Points, in no order, along strands that fork, close into loops and pass close to each other.
Points whose rows are less than 188 apart are linked; no others are. Some points are linked to none.
Soz: [ 16 -43  14  14  17  -9 -20  25 -56  -6 -21  -8   5   8  51  -7 -34 -21
 -12  12  14 -49  -3  -5 -46  33 -34   7  -2   5   7  12   3 -47 -15  54
 -39 -37 -60   7  34 -22  25 -17  -1  72  83]
Dev: [ 40 -13  37  17  46 -54  12 -25   3 -23   4  -3 -13 -17  58 -11 -29 -29
  27 -32  25   8 -26  45  38  18 -43  -4  -7  14  19  15   1 -52   9  67
 -57 -60  -3  -7 -25 -18  18   3  33  37 -39]
zakaz: [ 20  21 -84  34  10  23  10 -49   1  21   0 -16 -38  14  19  37  19  15
  22  -4  33   4  11  54  63  34   4  22 -33 -30 -25  27 -18  19 -30  44
  11 -28  22 -26  36  16  33 -15  44 -16 -11]
Zudif: [-47 -30  -7  28  14 -22 -19  27 -30 -14 -16 -27  63  -2 -14 -13 -21  28
 -50  17 -28 -78 -30 -11 -52 -41  -8 -21 -15  61  -9 -12  12  11   2 -31
  14  21  -9   6 -33 -48 -45 -47 -11 -19   3]
gop: [-34  12 -25  23 -24  -1 -60  -9 -21  82  23 -27 -25  22   2  23 -12  74
 -66  19 -46 -11   3  21  22   1  15  52  44  13 -38   7  22  31 -12 -15
  -7  -5  11   0 -28   8   8  22 -43  12 -13]
gadoz: [ 67 -13  14 -40 -38  -7   0 -14 -20   4  35   8 -27  17 -11 -21  46 -20
  40 -28  13 -15   9 -27  -1 -56  -2 -19   1 -56  25 -30 -27 -17  17   2
 -11  11 -73  -5  17  24 -19  64  17  26  31]
lub: [ 53  -8  37 -29 -10 -19  68   5  -8   0  70  28 -23 -12  39  34 -15 -35
  32  -5   9  36  30  10  48  36  -3 -40 -22 -29  10 -41 -15  18   9  31
 -35   3  27  20 -23  30  40  29  45   1  15]
vinem: [ -5  15  52  33 -10 -35 -25  28  30 -11  25 -29  46 -48   3  14  19  21
 -26  29 -15  -1  31  31  -1 -15  23  -2  25  36  12  36  18  30  31  -6
   6  20  69  26 -56  -1  17   2   2  -2 -41]
pip: [ 21 -42 -31 -13   0 -31  -7 -33 -27  68 -17  21 -44  -2  40   8 -14 -19
  21   2 -10  -1 -72  -8  18  -2   1 -38 -47  -8  22 -30  32   5   6   7
  -1 -48 -93 -35 -70  -4 -17  28  -4 -21  14]
bovaf: [  9  47 -10 -28 -15 -41   4 -47 -18  40 -15  16 -43   2   7  29   6  18
   4 -16  -5  -3  19   3  47 -12   3 -49  23 -24   8   5 -40  18  18  21
   5  -6 -17 -42 -40  19  -3  52  22  -6 -13]
Mubo: [ 25  -6  -9  -6 -55  19 -12 -22 -41   0   6 -16  -7  23  22  19 -12  60
  18 -22 -10 -44  37  -2  20 -12  16 -12 -27 -16  23  16 -37 -19  11  48
   4  37 -19  15  73   3 -16 -16  38   3  24]
Ber: [ 47 -87 -20 -21   0  -8 -46 -23  12  -5  -3   1 -18 -17  -4 -38  -9 -29
  35  -5 -19  36 -33 -16  -5  -3 -31  16 -55 -47   0 -36  43  11 -35  -9
  22 -15 -49  -9  22  15 -29  23   2 -10  75]
sud: [-10  32 -28  -2  -9  41  57   6  27  -7 -45  33 -33   1   9  -1  22 -28
  54 -31  27 -19 -20 -39  26   6  14 -40   5 -11  39   8 -28 -62  12  47
 -20 -12  38   2 -18  10   7 -24  17   6 -26]
ruzi: [ 32 -78 -12 -20  28  13  -9  -3 -18  38  30 -25  37 -13  -8 -12  23 -37
 -21 -22 -23 -19  19  54 -10   0 -38 -12 -32 -24  -6 -12   1  13  34 -20
 -26  27 -92  21  -3   8  45  45 -10 -10  20]
sufuv: [-25  50  16  -7   3   2  37   5 -73 -26  28  -2  46  36 -21  -2  26   2
 -50 -18 -18 -31  33  54 -25 -14 -20 -13  51  36 -10   8 -21 -16  20 -14
 -13  11  45   3  -6  -2   9   9  25  38 -57]
kamek: [-36  25  14   5  40 -15  57 -33 -72  10 -20  18 -14  31  -2 -12 -24  -7
 -17   6   5  -5 -19 -44   0  39  -9 -20  20  54  35  -9 -37 -14  -9  14
 -23 -22  26 -12 -32 -14  -5  -7  16  20   4]
robaz: [  7  23   7  21 -37 -33 -31  27  48 -28  12   1  44 -26  -4  24  40  23
 -10  -4  14 -20  16   2 -27 -68  28 -11  12   0  -7  16  28  17   4   6
  53  22  22  -1 -29 -18 -12 -23  25  -8 -25]
som: [-13  47   8 -11  60 -28   8 -36  21 -14 -40 -46 -44  15 -14 -33   1  11
  30 -36  46  20 -15  28  46  32 -21  -3 -15 -14  43  37 -25  -7 -13  35
   5 -11   6 -46  11  -6 -21  -1  19 -11 -17]
Zene: [-14  65  17   0  38 -25  -9 -11  -4 -46 -20 -36  15  48   0  -9  33 -10
  26 -16  50   3  24  45  36  12 -38  -1 -11  -3   8  38 -15 -44 -31  45
  21 -18  14 -33  48 -12  20  -9  36  18  -9]
puz: [-38  19   9 -37   8  41  19  63  40 -31 -10 -11  23  12 -15   7 -39  15
   6  16 -24 -40  14 -41   1 -27  -2 -27  -9  33  38  15 -40 -39  48 -39
  -9  44  19  33  19 -27 -20 -40 -66  -6  13]
Paz: [-48  37 -15  29  49   4 -17  13  12   0   0 -31  23  28 -16  -9  13  -4
 -34  24   0  53 -21  25 -15  -9 -22   1  10  72 -13   3  -2 -25 -20 -73
  -2 -30  56 -28 -25 -21 -16 -33 -38 -37 -59]
lof: [-29  79 -60 -12 -20  51  13 -38 -18   1 -25  59 -19  25  17  52 -39   9
 -23   8 -60 -19  33  25  43  22 -21 -12  29   8 -35  27 -35 -14  10   7
   2 -16  53 -27  21  22 -14  16  -4  23  -7]
geb: [ -2  -2  28  20  -4 -39   0  25 -44  -6  50 -12  50  53  13  39  20  14
 -10  28  27  19  12  -2  24  -6  23  -5 -32  43  -8 -22  21   1 -34   5
  34   5  27  -2 -17 -34  33 -39  16   5   3]
parum: [ 38 -29  13  36 -21  24 -17  21  24 -16 -40  50  -3 -60  26  24 -44 -24
  36  28  23 -15 -10 -93 -25   2 -28  -8 -13 -12  -2  -4 -15 -28  22  -5
 -52  11 -25  42  16  36  -4   5 -15  -2   5]
vese: [  7 -31 -18  52 -30 -18 -74  -3 -22  26  33 -10  10 -16   0  27 -12  60
 -36  56 -35   9 -14   5  13 -23   1  61  10  20 -62  -1  19  52 -17 -47
   2  -7  45  24 -20  14  -1   6 -29 -22 -26]
Dopom: [ 20  60  33 -16   0 -22 -18 -19 -42 -83 -27  10  16  28  13  13 -27   5
  21   8 -12 -10  21   1  28  -8 -32 -15 -10  27  34  42 -44 -59   8  32
  -9 -20  36 -12  44 -18 -27   0  24  37   6]
Mima: [ -2  27  30  15   4  -7 -18 -39 -43 -35 -35   6  53  28  20  24 -32 -11
 -16  25 -55   4  15  17  19 -24   2 -25 -34  88  41  15  -6 -52  26  12
 -20 -26  33  16  20  -4 -10 -16   4 -12 -20]
Midib: [ 63 -23  -8 -64   9   0  32   7  41   3  30  13 -20  -3  22  -6   9 -51
  62 -41  28  -5  16   0  10 -12 -15 -77 -43 -35  51 -21 -32 -41   8   6
   4  24 -65 -16  -2  -2   2  12  19  17  40]
pofat: [  1   7  39 -17 -46   2  44 -26 -42  18  28  29 -24   5  34  50 -35   1
 -26 -23 -56  31  49   7  34  35   2 -21  12  -1 -13 -53  20  16   2  47
   3   5  13  -4  10  23  15  15  39  -4  21]
Sozuk: [ 19  26   6 -38 -14   4  28  25  38 -47  10 -19 -43  -6 -25 -38   3  -4
  56 -41  59 -13  -1 -37 -21   4  13  12  27 -94  17  -5  -8  -5 -23  46
  36  38 -38 -21  65  -4 -40  -3  33  14  29]
sive: [ -1  55  30 -12  -1  19 -40  41  36   3 -23 -26  25 -25  -8  13 -10  19
  -1  19 -16   8  41  32  10  -2 -27  -1  28  -9 -10  44 -45  14  57 -35
 -50  13  33  16  45  53  15  40 -56 -24 -67]
Deko: [  2  23  -9  22 -32  43  -2  -2  63  39 -36  14 -18 -39 -31 -18  80 -42
 -18  -6  16  22  -1 -12 -49  -9  51  28  52 -14  -4 -22  30   4   0 -13
  -1  13   0  24 -13  48  51  34 -17  -6 -25]
losi: [-49  31 -21 -14 -15  18  25  51  25   9 -35  -8 -38  26 -28  -2  10  41
  10   5  30 -38 -50 -77 -13  -8  30  -7  23 -17  21  29  -2 -34  -4  -2
  37   7  -9 -15 -16 -30 -44 -32 -40  16  -1]
likog: [-10 -10   0  24 -83  39 -19  20 -17  30   0  19  -8  31  22  22   9  35
  -3  12 -37 -46 -24 -63   5 -40  36  33  18  12  -3 -10  39 -68  16  34
 -14 -10 -16  38   9  -7  -3  -3 -41  43  14]
nim: [-37   3 -21  -3 -12  43  24 -21  49  -4 -51  67 -27 -25   1   3 -21 -22
 -10  -2 -33  18  10 -28 -47  10  -5  16  34  -2 -32  -1   2  23   5  -4
   5 -31  13 -12   4  24 -13  -2 -25  -1  15]
bev: [ 38 -71  21 -15  13   5   4  -7 -60 -19  32   8  27 -18 -32 -49  24 -41
   5   5 -15 -10  -9   6 -28 -10 -44  12   5 -21   1 -18 -25  24  33 -49
 -57  -1 -25  29 -10  36   4  60  -4  11 -14]
galu: [-10 -45  -6  26 -25  38  31  35  20  -9  47  19   9 -10 -24 -11 -11  15
  18 -21  21  30 -33 -55  -8 -14  10  28 -10  -7 -31 -49  51  -1 -19 -12
   5  30  44  27  -8 -21 -17 -51   4 -20 -36]
fero: [ 37   4  46  24  -1  -9   6 -17   9 -12 -20  29 -20 -34  -1   4 -33  -8
  45  -3  55  39 -22 -72  12   3 -28   4 -14 -14 -11 -22 -23  -6  10 -10
 -55   5   5  10  11  45 -11  20   9 -35 -50]
litaz: [ 26  14  39   0  12  -8  36  21 -65 -42  16   9  45  23 -14  -1  35 -35
  -9  15  31 -15  -2  18 -20 -10 -38  -2   1   8  -5  12 -48 -23  45 -23
 -61 -19  11  32   4  45  34  35   1  36 -56]
zerel: [ 30 -17  11  48 -16  20   5 -37 -40 -37 -26  12  32 -15  -7   1  -3  -6
   5   4  19   3 -15 -21 -30 -25   7 -11 -28  39 -11 -20 -26   2  17 -25
 -27  21  19  19  38  47  -7  -5  36 -52 -61]
vaf: [ 23 -17  -1  17  -7  -2 -23 -27  41  46 -21   9 -13 -48 -32 -22  57 -55
 -16  -7   4  46 -19 -13 -15   1  50  30   0  -3  11 -58  52  20 -14 -10
  14   5 -45  13 -67  17  48  28   4 -29   8]
Bivo: [ 26 -26 -37   7 -12 -35   2 -37 -21 -14 -10  19 -26  -4  30  12 -43   6
   4   5  17  -7 -26  -2 -41  13  -5 -13 -29 -28 -16  -2   7  36 -41  20
  37 -30 -19 -45  12   5 -49 -32  69  12  45]
Sof: [ 29 -23  -6 -10  31  -3  -6 -55  60 -16 -12 -43 -12 -46 -16 -49  26 -53
  22 -21   5  27  22  59 -29  19  31  -8  -3 -21  63  29  -8  22 -14  32
  21   3  -1 -16  15  15  18  -1  69  -7  40]
pivur: [ -2  42  27 -12 -16   8 -21  20 -16 -54 -18  -4   3  -8  31  18 -39  26
  -3 -18 -32 -29  51  45  38  24 -41  -6  17   5   4  62 -21 -37  39  56
 -40  -5  41  12  36 -22  10  -4  14  29 -20]
Kesim: [-58  64  -4  -1  22  63  55  36  23 -39 -26   0  52  20 -31 -17  12 -39
 -23  22   3  12  35   3 -49  19   7 -13  29  23 -18  17 -17 -15 -21 -28
  18  19  58  35  96  -7   9 -52 -33  -7  -1]
nolo: [-22  40   6 -40 -41  10  55   2  -4 -12  21  18 -35  22 -34 -34  40  15
  17 -35  -6 -30  34  -8  14  -8  53 -14  66 -36  23  -9 -13  -2   1  24
  24  44  31 -10  -5 -17 -15  29  29  49  20]
Peput: [-28  21 -10 -30  26  30  38  30  35 -74 -30  17  34  -8 -21 -10 -18 -21
  24  16  -5 -27  35  -5 -43 -10  -2 -25  -4  10  22  35 -46   2  22 -30
   8  17  26   7  55 -23 -33 -51 -15  -7  24]
nira: [  3 -47   8  15 -35  -7   5  16 -50   2  44  22  66  20  22  39  16   3
 -34  40 -56 -12  22  31  -6 -24  58  -9 -13  69  -7 -17  43  10   8 -16
  23  19  22  39 -24 -17  35 -26  10  11   3]
lik: [ -8 -21  35   1  14  25  -5  -2   8  13  -4 -27 -12 -15 -13 -25 -14  22
   3   3  -1  15  20  -8  15  44  15  28   2   7  31  19 -13  23  12   2
 -12  26  11  24  24   8  19   8 -18  -6  29]
gam: [-27 -36 -47  19  54  -6  43   0 -21  44 -15  -8  -7 -10  -2  17 -17   0
 -14  18  52  -6 -24 -26  -8  53  -5 -20 -31   8 -22 -15 -22  49 -23 -23
  10  11 -17  -7 -36  -7  18 -29  -7 -47  12]
birud: [ 27 -23  40 -38  14 -18 -22  13  16  32  45 -19   7   4 -21 -13   5  12
  18 -28   2  40 -12 -13  55 -30 -19  -9 -42  -3  21 -32   9 -11  27 -40
 -22  19 -32  26 -46 -12  10  27 -45 -33 -47]
gelo: [-44 -27  42   9  18 -40 -35  29   7 -37 -16 -21  38  -5   9  -8 -56  26
 -29  -1 -13  -8 -17 -18 -27  -2 -35  -4 -31  28 -13 -13  52   3 -18  -2
  31  -6  -6 -20 -15 -59 -46 -54  -9 -20  27]
sevof: [ 19 -53  -4 -14  11  11 -20 -45  24  -3  -9 -12  -4 -33 -26 -67   9 -59
   7 -36 -20  12 -21   5 -74  -7   7  -1  -8 -26  45 -19  18  -4 -15   2
  12   8 -58 -17  11   9 -25   6  44   1  44]
Rut: [-11  16  -9  -2   0  -9  10 -53  25 -17 -11  -8 -29 -16 -29 -40  43  -4
   9 -19 -19   4  31  53   7   1  65   4  42 -21  44  35  -4  33  -6  26
  41  22  42 -23 -17   5  -3  14  65   9  27]
mobog: [ -9  -6  23 -33 -30  72  37  80  26  -8  31   4  27  34 -16  14  29 -15
  17   9 -15  12  16 -25   7 -13  32 -24 -16  11  28  -5 -14 -59  45 -38
  -4  44  25  52  19   9  26 -13 -56  17   1]
Mosu: [-50  34 -11  21 -10   6 -28 -26 -48  54   5 -13  -6  59  -9  21  18  22
 -77  21 -53  12  -1  31   9  14  32  36  44  73 -16 -12  39 -19 -43 -21
  34 -16  29 -20 -18  -8  15  14 -31  25   4]
bever: [-10 -31  -8  20  12   8 -28 -65 -21 -11 -31   5   9  27   3 -10 -13  -7
   0  24 -43  35 -26  10  12  -7  23   2 -52  64  28   6   4 -10 -10  -4
  11 -29   9 -25   0 -15 -20 -24  -3 -31  10]
Pon: [-20  27  -3  19  64  -7  -7  31  53 -14 -13 -46 -10  -8 -22 -43  -9  16
  21  -7 104  20 -26   1  -3   9 -42  52   0 -38 -32  24  25  27 -25 -18
  22   2 -12  -8  42 -11 -10 -14 -37 -22 -18]
reve: [ 19  28 -25 -27  21 -14  13  39  41 -59  30  -2   1 -13  23  21 -14   6
  15 -13  40 -22  54  69  11  14 -47  23  16 -63 -48  48 -15  47   5  34
  17  -4   7 -13  50 -25  14 -16  18  19   5]
dut: [-14  14 -30  43  14   9 -27 -10   0   9 -46 -14  11   8 -22  -1  23  11
 -10  60   5  12 -31 -16  -2 -18  28   3 -15  81  15  15 -33  -9  -9 -54
   2 -21  38  -7 -17  -1  -6 -23 -42 -27 -19]
lubar: [-51  30   6 -27  31 -10  46 -33 -49  11 -33   5 -24  44 -20  -8 -24  18
 -17  18 -11  -7  11 -26   4  49  28 -24  14  29  37   3 -28  29 -31  -3
  51  17  18 -36 -11 -23 -30   1  13  20  62]
Sobuk: [ 27 -78  35 -20  12 -29 -22  -7  26 -17  31  29  15 -41  13   7 -35 -39
  12  22 -52  54  14   4  -2  13 -35   8 -25 -21 -22 -25  23  46  -1 -17
   1 -20  -5  -5 -12  -1   1  15   2 -18  51]
botan: [ -2  23  -7 -61  -1   0  -1  77  30 -39  16   6 -22   0   7  15 -33  32
  11 -28  38 -46  29  -2  -9  -8 -53  12  18 -61 -42  17  -9  16  18  14
  -2  11 -52 -11  39 -41 -20 -12 -35  20   5]
nedog: [ -8  -4 -17  11  -6  -6  11  -7 -31  -8 -43  22  -7  11  22   6   1 -20
  -9  12  23 -33  10 -31 -69  19   4   1  17 -20 -11   2  -6   2 -46  39
  27 -32 -34 -19  38   6  -1 -28  42  41  73]
Vog: [ 14 -32 -12  15 -70  22   6   1 -47  29   6  40  19  29  43  36  25 -10
  -9  19 -45 -31  16  -4  -2 -19  49  -7  -4  33   6 -24  29 -30  15  25
  -1  -4 -25  37   7  16  40   8  -1  35  33]
Vude: [ 36  -4 -57  -3  25  16  15   0  57 -16   8 -20 -14  -3  14  10  21  -4
  41 -21  59   3  36  68  23  16   1  25 -33 -71 -16  37  -3  34 -29  38
  23   1 -16   1  67   5  37 -24  17   1  29]
gipi: [ 38 -63 -19 -37  31 -23 -18 -11  27  33  -1 -12 -55  -4  13 -20 -21 -12
  23 -10 -12  27 -21  37  28  17 -42  21 -37 -63  -7   3  21  17 -17   1
   0 -56 -83 -28   5  13   2  46 -26  27  90]
Gek: [ 73 -39  51 -10 -16 -38   9 -30  -8  45  58   9 -19 -72  42   5 -35 -54
  14  -9 -27  30   0  17   4  31  18 -31   3 -33  32 -45  15   8  25  32
 -59   2 -42  25 -52  36  32  62  47   2  12]
bot: [  9  16 -22 -38 -26  -4  13  13  45 -34 -17  15 -56  -1  24   6 -32  33
  64 -18  23   1 -17 -18   9  24  11 -11 -28 -67  22  26   6   2 -33  39
  47 -24  -4 -47  32 -10 -64 -38  39  32  51]
mol: [-13  56 -56   1   8   1   5 -69 -19  30 -21  21 -49   4  16  51 -10   2
 -13  -2 -40   3  14  50  77  41  -1 -27  16 -23 -26  27 -29  16   2  38
  12 -24  23 -67 -16  18   8  37  41 -17 -12]
Piga: [-46 -17   9  21  13  16 -19  44   9  35 -19 -46  59 -25 -13  -5  12   1
 -72   4 -27 -44   6  -3 -65 -11   6 -21   8  54 -17 -29  21  10   5 -44
  11  54 -32  32 -19 -14  11 -17 -41 -28  10]
zudet: [ 52 -49  53  20  21 -46   9 -21 -52   5  74 -11   2   8  14  -2  14 -50
  -2  10  17  44 -12  41  24  29 -12  53 -24  -9 -16 -54  38  27 -18  13
 -44 -42 -24  19 -18  20  60  54  34  10  11]
vege: [ 59 -73 -23 -20  44  -5  15  -4  36  31  50 -10   1 -37  25  15  13 -42
  24 -14  23   2  17  47  24  22   5 -42 -58 -24  27   3 -18   4  17   0
  -2  31 -62   7 -25 -11  46   9  23  -2  41]
zigob: [-59  32  -9 -34   3  -1  10  43  53  -9 -47  25 -34 -19 -17 -20 -27  13
  -7   3   8 -22 -21 -44 -47   7  -4  -2  40 -33 -15  21  19  46   1 -14
  49 -11  -6 -33 -25 -24 -52 -17 -31   5  12]
gomak: [ 26 -35  -9  17   7  10  22 -21 -24  26  33  10   1   6   4  25  46 -51
 -19  31 -10  36   4  62  21  31  29  20 -11  12 -20 -19   7  19  18   4
 -34 -39   4   9 -24  22  82  31  19  -6 -10]
gefu: [-10   1   5 -24  27  -1  29   4  11   6  36 -18  24  28 -24   8  51 -37
 -22  10  14  58  19  36  17  11  22  -8 -28  30  -7 -26  -2  14 -15 -30
  23   7  29  -4 -12 -14  65  -5   7 -33 -10]
bas: [ 18 -47  15  36  16 -43 -41  -9 -72 -25 -18 -18  15  31   4 -35   0   9
  25  29  39 -11 -71 -61  12 -23 -34  24 -26  13 -11 -12  26 -35 -34   4
 -16 -28 -33   4  16 -12 -31  13  -5  10  11]
bined: [ -1 -44  10   5  44 -47 -31 -18  31  82 -23  -8 -10 -50  33  25 -56   5
 -11 -14 -21  -2 -33  -2  11  36 -15 -27 -22 -24   8  -4  23  20  13  19
 -22 -12 -84 -17 -76  -9   5  12 -17 -37   4]
zomi: [-14  53 -31   1 -53  44   1  11  51  22 -25  20 -21   5  -3  20  50  -8
  -1 -21 -28  17  15   2  -2 -39  30 -10  62   7 -18  -7   8 -53  16 -13
   1   1  58  16  -1  50  13  15 -30  -2 -72]
Pep: [ 16 -38 -26  43 -45  38 -17  -6 -36   7   4  15  20 -14 -13  10  14  10
 -31  25 -21  15  -5  10 -37 -19  11  38   9  34 -59 -27  -1  31  -1 -64
 -22  13  32  38  32  57  17   4  -9 -34 -57]
bivid: [-15  59 -44 -18 -49  40  -3 -10  26 -33  -2  22 -26  44 -12  -2   7  54
  47 -14  -7  -1  16  14  45  -5  27  27   0 -46  -4  42  11  -8 -30  37
  48  -8  42 -41  62  -4 -43 -17   8  38  18]
zon: [ 31 -12  54  -2   4 -54  17 -10 -89 -28  24  14 -11  38   6 -24  -2 -19
  16  20  18  -9 -18 -50  -6   7 -30  10  18   8  25 -16 -24 -18 -17   9
 -29 -36  -8   3  -9  -3 -17  35  22  57  34]
ledur: [-12 -51 -13  48 -19  19 -57  25 -27  19  -9 -10  20  21  21  -8  -6  19
  -1  19  -7 -18 -67 -59   3 -34 -17  36 -26  30 -27 -23  52 -57  -8  -4
 -38 -22 -20  32   8 -13  -7  -7 -53  -4 -17]
basas: [ 17 -16  57  39  22 -47 -38   8  26  33  -8 -10  27 -86  19 -12 -37  15
 -11  -6   4 -28 -10 -21 -18  15 -15 -11  16   7  17  19   5   8  32  19
 -56  14 -41  25 -73 -17   2  14  -1  -9 -34]
girig: [-29 -14 -29  30  56  -4  20  23  35   7  -9 -28  20  -6 -24 -31  24 -12
 -10  -5  92  17 -35  -6 -34  21 -15  14 -36 -24 -36 -10  42  26 -54 -21
  35   3 -24  -9  -6 -29  20 -53  -4 -29   8]
futof: [ 16   3  14 -22 -18  29  42   8   3  -5  41 -12 -30  20 -43 -42  42  -2
  23 -64  30 -17  -4 -26  -6 -19  10  25  20 -64  11 -34  10 -19   1  24
  -4  23 -40   9  20   3 -11  19  17  20   8]
zilor: [-15  37  95  31 -19 -16 -10  52  25 -26 -28   6  39 -49  -6   4   9  -1
 -27  20  -9  -4  12 -17 -41   3   5   9  67  21   3  20  13  -8  41   2
 -32  -3  54  34 -39  31   9  18 -19  29 -42]
Suzos: [-51  59 -49  -9  18   8   3  46   8  13 -38 -44 -24  30   2  11  -9  73
   2   6  52 -57 -14   1  26  18  11 -17  -8 -10  26  66 -29  -8  -8  14
  23  15   4 -21   0 -33 -25 -48 -25   9  -7]
kirez: [-55  41 -19 -38   8  35  31  -9 -36  16   2  -5   9  37 -44 -28  13  19
 -58 -13 -48 -37  37  41 -25  -7  10  -1  81  30  -1  18 -36  12  26 -46
  11  34  29  -7   2  -5 -17  25 -21  27 -18]
senu: [-21  71 -52  -9 -34  12   4   6  53  -4   0  15  -1  17 -14  14  65   8
   9 -25   8   4  22  34   9 -56  28 -17  46 -13 -21   5  15  -4 -10  -8
  56  16  58 -24 -14   7   0 -10  22  -8 -53]
zas: [-53  -1 -18  -4   2  18 -10 -18  24  30 -17 -28   2 -12 -44 -34  27  19
 -53 -27 -56 -30   4  37 -52 -31  33  -8  49  55   1   7  -5  14  19 -54
  18  27   7  -2 -31  -2 -26   6 -37 -23 -26]
Kevi: [-32   8  -1 -10 -36  18   4 -23   2 -12  -9  57 -14  11  43  58 -65  -1
 -26   0 -75  17  39   9   2  25 -19  -4   6  11 -37 -15  20  10  -4  28
  13 -30  18 -21  26   0 -18 -17  10   3  32]
nif: [-47  29  -6  30  13  -5  -2 -14 -28 -23  -6   5  27  35 -16  -8   3  -5
 -51 -13   9  23 -20   4 -54 -19 -23  26  18  27 -59 -30  41   3 -44 -27
  29 -26  19 -29  11  -4 -24 -29  10 -17 -45]
Reme: [ 10   2  17 -37  20  15   9  64  36   1  45 -10  19  35 -12   5  37 -24
  30 -18  33  16 -21 -29  20 -43 -31 -10 -17 -10   7 -14  -7 -59  26 -36
 -16   2 -16  14 -25 -18  14   5 -59   6 -37]
punok: [ 39 -37  60  12  -8 -55 -40 -60 -11  12  31   7  11 -47  12  21 -54  13
  -7  20 -66  54   6  12  32  13   1  24 -20   7 -16  -2  17  44  18   8
 -36 -15   3  17 -16  15   0  31  19 -49 -20]
zonu: [ 42 -55 -31  12  -2 -27  -3 -39 -42  12  68 -26 -10  17 -15 -12  28  31
  13  -9  10   0 -12  40  34 -15  31  42 -39 -30  -3 -14  22  50 -37   8
  28  -4 -15  -2 -19 -26  -4   0  42   7  29]
guro: [ 59 -27  29  14 -14 -32 -49  -4  21  26  23  -4  -5 -36 -20  -8  20 -15
  15   4  33  73 -26 -35  42  -8   8  36 -42 -26  -2 -69  42  21 -15 -28
  -3  17 -24  35 -39  14  39  33  -8 -43  -7]
kilu: [  4  16  72 -10  28 -46 -24  17  18 -30 -14 -18 -10 -51  26 -13 -48  15
  -3 -26   8 -16  16   6   4  34 -41  -5  34   3  26  46 -10 -17  24  62
 -47 -10   4  -2 -30 -39   3  -2   7  34 -14]
dade: [ -8  12 -55   0 -48  18 -19 -23 -12 -17  -1   9   2  36 -14  14  17  64
  18  18 -11 -46  34  23  13 -27  56  12  -6 -16  -1  43 -29  25 -13   9
  51  32  14 -16  50   0 -22 -19  22  23  35]
tunu: [ -1 -61   8  14   7  -4 -10   1  24 -34  14  14  13 -45   1 -29 -46   5
  24 -27   1   7 -45 -32 -17 -23 -20  -6 -41   5   9 -19  36   0   7  -5
   5  13  -6   3 -34 -35 -53 -46  11 -38 -21]
pelo: [-55  95 -45 -15  44  37  15  21  30   9 -12 -18   9  26 -11 -23  16 -22
 -27  43  25  30  25  26 -24  23 -18   5  45  -2 -39  34 -28  31 -27 -44
  18  -1  44  -8  82   2   0 -11 -62 -29 -17]
bugaf: [-26 -33 -21   4  28   3  -8  11  20  85 -26   8  -7 -40   4  36 -29 -10
 -31  26 -17  14 -14 -33   4  47  -4 -19 -18   9 -29 -31  -1  46   5 -36
 -13  17 -45   1 -52   7  38   7 -50 -64  21]
tili: [  7  25 -55  25   5  22  11 -13  11 -19 -35   2   3  34 -23   5  61 -13
  45  19  53   1 -28 -33  14 -25  47  -8 -34  21  25  20 -36 -42 -19  -5
  21 -15  27 -11   4  -2  11 -40   7  -3 -14]
rak: [-26  -9  44  24 -23  22  21  53  -8  11  61 -27  18   1 -19 -24  21  21
 -23 -22   7  18 -34 -29 -23 -18  17  35  43  16  -7 -39  48 -38   1 -23
 -24  27  49  48 -27  -2  -2 -19 -15   8 -72]
Rem: [ 14 -48   2  -5 -11  -2 -32  37 -16 -11 -24  21 -14 -25  44   6 -67  20
   5  17 -11 -67 -14 -43 -18  18 -50   9 -11 -20 -10  15 -15 -14  19  20
 -45 -15 -47  22   9 -15 -24  -4 -24  36  57]
nus: [-20  75 -11 -11  15  22 -29  16  11   4   1 -28   1  14 -32 -15  -9  23
  -6  30  -9  36  26  16  12   2  -7  29  51  22 -13  25 -51  36   2 -84
   0  25  57  -9  53  41 -28  29 -58 -38 -62]
zose: [ 11  -6 -16 -23 -28 -35  -5 -27 -35  36  -8  23 -24  16  24  15 -11  37
   6 -13 -15 -15 -31 -35  25 -53  11 -52 -29   5  27  -9 -13  -4  21  10
  15   0 -48 -16 -47 -12 -43   8   0 -16  -8]

A piece is two or more points that can be reached from each other along the links. Count, over all rows, the pieces, the separate loops (a circle has one, a figure eight two, a Y none), the forks (points with three links) and the tips (points with one).
pieces => 4
loops => 0
forks => 9
tips => 17

A tip is a point with one link. Name the tips that can be reached along the links from each point below, in the order of the rows.
Bivo => Mubo, Mosu, gipi, punok, rak
Vog => lubar, zudet
senu => sive, zilor
